Points, in no order, along strands that fork, close into loops and pass close to each other.
In the rows, 128 means zero.
Points whose rows are less than 123 apart are linked; no others are. Some points are linked to none.
zini: [220 150 127 128 194 119 148 130 131 146 120 146 115 135 114 132 107 161
  98 106 162  54 176 129 174]
zita: [ 98 100 134 125 158 116 173 143 109  92 114  74 123 152 111 110 117  96
 180  74 150 158 149 139 139]
vad: [168 149 165 167 131 131  91 145 105 145  97 103 151 151  66  94 125  99
 116  52 156 159 151 115 132]
Geg: [ 99 144 135  92 114 123 136 195 121  86  94 168 139 153 121 127 160 121
 117 115 109 176 105 123 140]
nesu: [121 125 152 157 132 142 117 165 137  84 102 118 161 141  86 103 110  76
 139 117 127 170 102 137 170]
Luvu: [174 171 150 133 143  90  97 147  97 140 119 142 165 133 105 113 121 154
 134 134 116 154 135  97 191]
Tuno: [140 113 122 121 116 189 116  78 124 130 102  72 150  93 121 121 111 104
 109 147 204 179  99 160 176]
lono: [113 152 148 131 161  83 156 164 110 101 105 124 102 153 112 119  90  74
 202 106 120 158 151 136 116]
Sutiv: [173  75 116 143 128 154  95 119 170 173 127 147 143 127  97 140 130 114
 102 109 140  76 117  88  97]
lir: [104  93 121 119 126  99 158 134 103 200 100 133 163 186 124 118 125 163
 135 106 131 154 151 108 142]
lik: [144 101 100 161 129 145  93 100 127 170 136 116 131 122  79 128  83 135
 103 153 170  89  58 108 159]
Vezol: [128  98 121 119 120 135 142  92 137 183 185 127 146  90 160 123 159 152
 109 162 116 112 133 116 133]
Ren: [ 87 119 124 153 115 112 120  86 136 138 167 117 149  96 199 109  95 103
 142 188  75 141 136 157 124]
ruge: [144 157 137 117 181  70 107 126  95 107 170 138  94 103 115 139 114 110
 183 140 126  83 108 135 138]
katef: [107 153 124 101  88 133 120 119 149  54 132 136 125 112 203 138 138 112
 147 174  90 161 116 113 105]
roraz: [110 142 138 123 104 146  87 108 143  57 141 131 113 139 199 135 116 123
 147 215  67 128  89 152 112]
Mopin: [103  91 104 100 116 111 209 103  84 151 126 144 118  91 146 192 126 153
  94 168 127 123  91  90  89]
foseg: [134  68 114  90 121 148 164 112 121 117 129 114 119 126 130 176 182 111
 136  98 153 145 132  77  59]
Veka: [166 147 109 125  97 179  74 109 115 130  90  80 120  79 113 110 105 125
  88 123 216 136 106 145 176]
meb: [171 124 135 123 162  85  90 113 182 152 151 168 143 154 141 112 170 129
 180 146 113  82 155 111  92]
dife: [ 77  89 116 130 129 125 190 101 114 143 134 153 121 118 145 159 117  96
 117 171 118 129  69 138  97]
Dus: [124  70 122 187  91 172 124  92 134 127  99  61 159 151 112 122 108 113
 105  84 156 186 123  99 128]
givib: [127 118 124 115 119 103  93 100 112 158 122  81 163 107 138 125  48 101
 151 108 135 144 186 141 127]
Susar: [214 141 122 144 141 176 119 109 161 160 145 102 102  84  90 152 105 166
  85 155 172  83 138 124 147]
Nobab: [135 146 142 120 108 131 147 169 137 135 141 161  89 134 118 179 151 149
 121 176 105 167 114  76  96]
pena: [115 122 114  79 115 136 131 127 114 158 162 140 155  83 156 112 187 160
  88 127 120 121 142 126 158]
musik: [103 104 131 109 143  89 176 139 116  93 143 110  86 132 125 157 105 148
 171 169 132 166 104  97 135]
fogel: [113  92 123  95 160  89 151 142 104  94 121  91 137 154 121 123 109 130
 190 120 150 170 120 110 167]
badi: [134 160  87 111 111 101  33 125 128  88 135 164 150 125 150 102 135 124
 139 165  82  92 116 170 122]
voro: [183  88 116 143 127 191 112 109 155 158 155 104 126  83  82 167 144 124
  80 113 158  93 126 103 112]
ped: [ 57 123 117 145 149 118 163 112 122 165 150 134 151 153 169  79 124 135
 150 154 104 123 115 189 177]
loz: [153 157 106 102 157 118 130 131  72 169 114 151 126 106  84 136 100 159
 101 111 176  63  89 137 186]
luzu: [123  99 122 171 135 149 151 144 159 141 149  94  91 131  86 132 159 106
 145  97 127 132 135  98  74]
bapaz: [ 96 138 146 149  99 152 141 103 125 164 106  86 127 147 121  59 133 130
  94  43 180 150 153 172 125]
Kimem: [125 104 123 135  86 139 126 105 130 148 153 138 171  79 175 143 164 121
  86 177  98 149 105  90 105]
pumut: [130  87 137 117 125 168 147 107 127 165 158  82 137 128  97 126 195 142
  98  78 161 152 143 126 109]
zanat: [165 106 154 120 141 102 149 144 168 171 126 157 131 160 127 146 142 150
 131 143 115 145 192  90  94]
Vut: [ 98 108 117 140  92 117 110  78 130 129 134 148 170  94 197 139 111  99
 106 204  88 133  86 124 103]
demaf: [112 122 122 101 112 114 123 127 138 138  99 143 128 126 131 138  92  81
 149 120 123 149 137  97  70]
puli: [134 166 179 149 139 144  95 180 123  53  89 148 159 153 110 112 134  82
 150 119  81 155 113 179 163]
fidi: [ 91 161 145 162 144 159 146 131 129 145 129 109 136 132 110  58 145  99
 120  88 153 143 130 188 165]
pon: [169 112 140 164 134 133 146 146 160 126 155  84  89 115  90 149 118 134
 156 119 129 131 174  87 102]
fup: [ 97 114 104 147 123 135 103 155 144  72 143 156  84 147 146 120 139 129
 143 164 103  71  48 130 135]
Zoli: [168 172 113 106 118 154 112 155 101  87 120  92 110  65  92 112 115 145
  94  98 186 124 119 127 193]
Serib: [149 163 142 149 141  87  90 149 150 156 128 182 143 164 141  99 174 136
 150 114  78 105 174 127 105]
Rola: [102 108 108  91 107 120 118 121 120  60 123  89 148  69 158 112 101  96
 132 106 130 139 151 130 130]
Zes: [116  98 126 159  80 159 131  81 130 155 107  78 146 156 138 112 112 149
  93  51 165 156 178 135 118]
kir: [ 99 105 149 135 110 156 163 187 142  45  86 138 146 140  89 120 148 108
 109 101 120 190  83 125 156]
Zuk: [141 195 144 103 153  72  96 157  61 125 113 169 160 136 132 131 109 137
 138 150  81 153 128 156 180]
meli: [180 134 130 144 139 129 106 134 129 141 129 108 150 140  99  94 151 175
 125 123 163 130 123  92 193]
kito: [106  98 139 153 106 158 141 107 132  83 104  52 155 134 123  79 111 115
 113  86 163 199 133 135 160]
Mur: [118 181 149  98 137 133 148 155 132 133 162 170  69 177 119 180 173 125
 166 160 120 134 107 106  75]
Dugo: [117 120 108 119 103  93 105  94 131 124 136 103 154  76 174 112  69 116
 144 147  98 134 164 124 125]
gire: [123 181 112 103 129  97  82 148 135 107  96 168 123 146 116 124 104  82
 168 120 120 115 117 125  83]
toz: [134  97 109 143 118 183  94  87 135 141 138  99 164  96 113 112 112 106
  99 168 167 142  57 126 181]
Nisun: [ 83 143 144 127 152 120 169 168 130 106 124 150  93 151 121 135 110  86
 177 126 107 128 113 166 111]
gat: [115 139 127 154 142 148 152 128 119 174 153  95 113 103  98 137  97 111
 124 144 139 150 122 138 138]
gino: [ 88 145 114 101 121 111  79 119 156 102 141 147 139 145 158  87 175  81
 160 114  98 122 149 161  73]
kiv: [165  76 131 123 166 139 186 111 162 190 150 130 132 161 135 164 159 176
  89 134 131 121 189 118 115]
bola: [107  87 116 115 130 154 169 144 131 131 143 117 106 130  94 137 208 119
 114  81 137 137 111 100  78]
Mas: [ 88 108 108 173 134 147 117 149 144 141 143 155 121 156 138  97 146 109
 135 142  96  81  65 165 143]
Zop: [146 134 111 108  97 136 129 137 149 129 143 150 118  49 164 138 119 135
  87 123 100  69 173 112 100]
Gik: [129 105 117 136  97 127 189  99 120 174  99 153 127 127 149 186 117 128
 100 165 127 142 112  63  45]
Gazig: [183  64 133 113 148 142  86 118 160 136 136 118 141 133 102 156 152  92
 148  83 156  82 153 101  83]
sagur: [130 172 163 124 136 130 130 210 110  46  72 173 128 174 112 140 129 116
 147 136  98 163  90 144 171]
tugo: [ 93 146 137 156 120  88 106 148 120 152 114 174 115 174 132 123  79 140
 134 175  89 117  94 145 134]
Zevop: [ 76  97 109 114 118 142 156 131 126 109 110 148 162 111 155 118 112 100
 118 138 109 131  91 158 147]
Devob: [125 148 123 114  91 136 144 113 149 136 119 168 115 122 152 167 123 103
 121 159 121 147 115  70  57]
solag: [154 172 129 129 120 149 150 120 100 155  68 104  77 146 102 121 171 207
  91  57 211 138 161 185 132]
roga: [133 167 129 115 128 168 157 139 111  75 127  51 100  75  93 123 127 139
 103 101 181 177 131 148 171]
kis: [130  87 108 117 136 150 188  81 124 211 157 119 137 118 154 148 154 179
  97 124 141 100 160 128 117]
nobut: [156  59 103 121 116 151 178  74 116 109 142  80 142 120 149 216 169 157
 113  93 156 138 151  94  98]
Rokiz: [142 135 120 112 142 111 111 144 113 166 149 165 107  88  90 158  99 134
 110 140 138  59  93 126 131]
votuf: [103 115 115 190 114 131 121 153 152 153 115 146 125 156 117 101  99 120
 123 143 100 123  91 119 138]
Nelu: [124 138 137 132  92 163 143 112 112  88  90  57 115 128 106 103 119 167
  78  70 189 196 136 145 153]
lil: [ 99 146 134 107 141 122 128 148 121  82 132 143 131  99 140 131  95  82
 158 145 102 108 109 185 151]
bodo: [ 58 130 105  95 104 113 139 113 132 100 128 143 141  99 191  93 152  90
 133  99  97 120 153 159  76]
dit: [ 56  98 104 111 144  92 174 125 102 192 111 152 151 165 153 109 114 140
 143 125 116 129 119 150 140]
fad: [184 151 124 137 163  95 148 143  98 173  98 166 122 140  95 131  78 185
 109 110 146  60 143 111 172]
Tuge: [175 157 101 129 137 170 148 128 107 168  69 115 103 143  82 156 142 201
  89  79 204 110 140 149 161]
zed: [104 128 109 106 109 134 142 156 128  86 164 120 129 100 151  88 188 173
 104 113 126 126 126 118 181]
Tudu: [ 70 136 122 133 117 103 128 114 130 174 158 130 154 130 197  89 139 128
 140 153  72 145 159 169 127]
nilo: [158 105 102 146 105 149 176 125 142 115 141 123  92  55 144 170 116 143
  95 134 116  80 141  85  82]
ribok: [188  90 121 139 147 157 109 104 161 164 122 127 162 169 120 100 177 181
 103 104 181  89 142 110 171]
fozi: [127 172 108  85 137  79  80 153  95 108 123 166 156 121 137 111 148 140
 144 138  88 111 135 163 144]
Las: [126 194 172 161 159 139 117 146  96  86 120 132 157 140 132  93 133 110
 154 126  93 147 124 201 212]
nubi: [ 71 162 120 105  97 138 153 130 144  37 123 139 108 109 204 112 137  97
 148 126  95 135 143 143  87]
fara: [150 147 143 167 168 107 111 120  89 161 112 102 139 157  97  96 101  96
 171  74 148 137 157 133 152]
gugen: [163 113  97 146 142 168 137 126 131 166 108 124 128 163  82 122 166 177
  95  67 188  76 121 124 155]
vova: [178  97 139 136 166  94  89 107 153 136 151 110 125 128 112 127 123 100
 193 112 139  73 155 107  95]
Bivu: [150 140 159 127 104 108  87 148 163 168 109 172 164 158 123 119 159 124
 111 119  92 163 183  95  80]
Kozig: [127 124 122 139 141  69  94 114 118 169 108 114 158 153 125  97  85 106
 176  98 119 131 180 132 115]
taku: [172 115 165 127 121 111  90 155 139 141 105 139 166 151  85 109 156 129
  97  68 134 144 164  95 118]
Gam: [ 65 135 141 135 127 152 167 162 123 123 164 130 112 128 152 121 188 108
 117 116  89 149 132 173 119]
Rimo: [155  93 139 129 136  99 150 124 146 105 147  95  86 123 113 160  98 157
 175 164 133 142 139  63 111]
ragab: [128 151 107 133 106 120  49 137 150  57 146 147  99 133 167 114 123 131
 152 177  83  80  89 133 123]
mis: [192 128 127 127 145 140 147 142 151 130 173 123 100  83 100 153 121 192
 102 164 141  82 141 100 161]
gelib: [144 122 119 126 130 119 154 139 141 156 158 156  67  78  98 191  91 139
 107 159 123  64 117 101  81]
Keza: [ 95 154 134 122 130 105  86 119 139 134 160 134 126 162 190 104 165 115
 176 168  69 135 152 176  92]
lanif: [ 65 144 176 119 125 120 140 107 128 116 107 187 103 141 118 193  48  87
 127 203 123 143  84 156  96]
mos: [ 74 164 161 127 124 125 109 139 115 133  93 189  96 194 135 159  74 129
 113 195  97 113  80 163 100]
tebat: [147  65 130 138 117 163 151  63 132 150 155  66 153 145 133 164 190 162
 113  94 162 175 162 105 114]
Fegim: [115 125 118 127  94 124 111 160 144  65 130 113 134  94 147  90 132 136
 113 112 109 137 131 109 155]
buda: [142 207 156 129 155  50  68 114  82  87 124 174  85 166 134 144  99 150
 177 183  86  96 122 138 122]
Zat: [100 152 175 129 113 119 102 112 129 116 142 151 106 107 148 184  57  96
 126 218  89 157 105 148 103]
Nuza: [203 118 119 119 173 136 176 140 157 103 154 104  85 118 117 160 120 189
 104 126 158  70 183 124 157]
zuv: [112 176 152 140 164 118 139 135  96 122 141 111 154 145 132  66 167 123
 156  98 137 160 138 169 192]
bogul: [129 203 132  92 129 127  86 137 140 101 141 178  98 177 133 155 148 123
 166 149 116 109 104 112  87]

How many points has the smallest loop of links through each point below? Write none if it is on no loop.
pumut | 5
Dugo | 9
vad | 14
kir | 5
gire | 6
lanif | none

A fork is a point with three links, a tip a point with one. Leave the first point through the second and follow the links. Name the first fork or tip that comes.
meb / vova | Zop
zini / Nuza | Bivu
lik / toz | puli
Las / zuv | lik
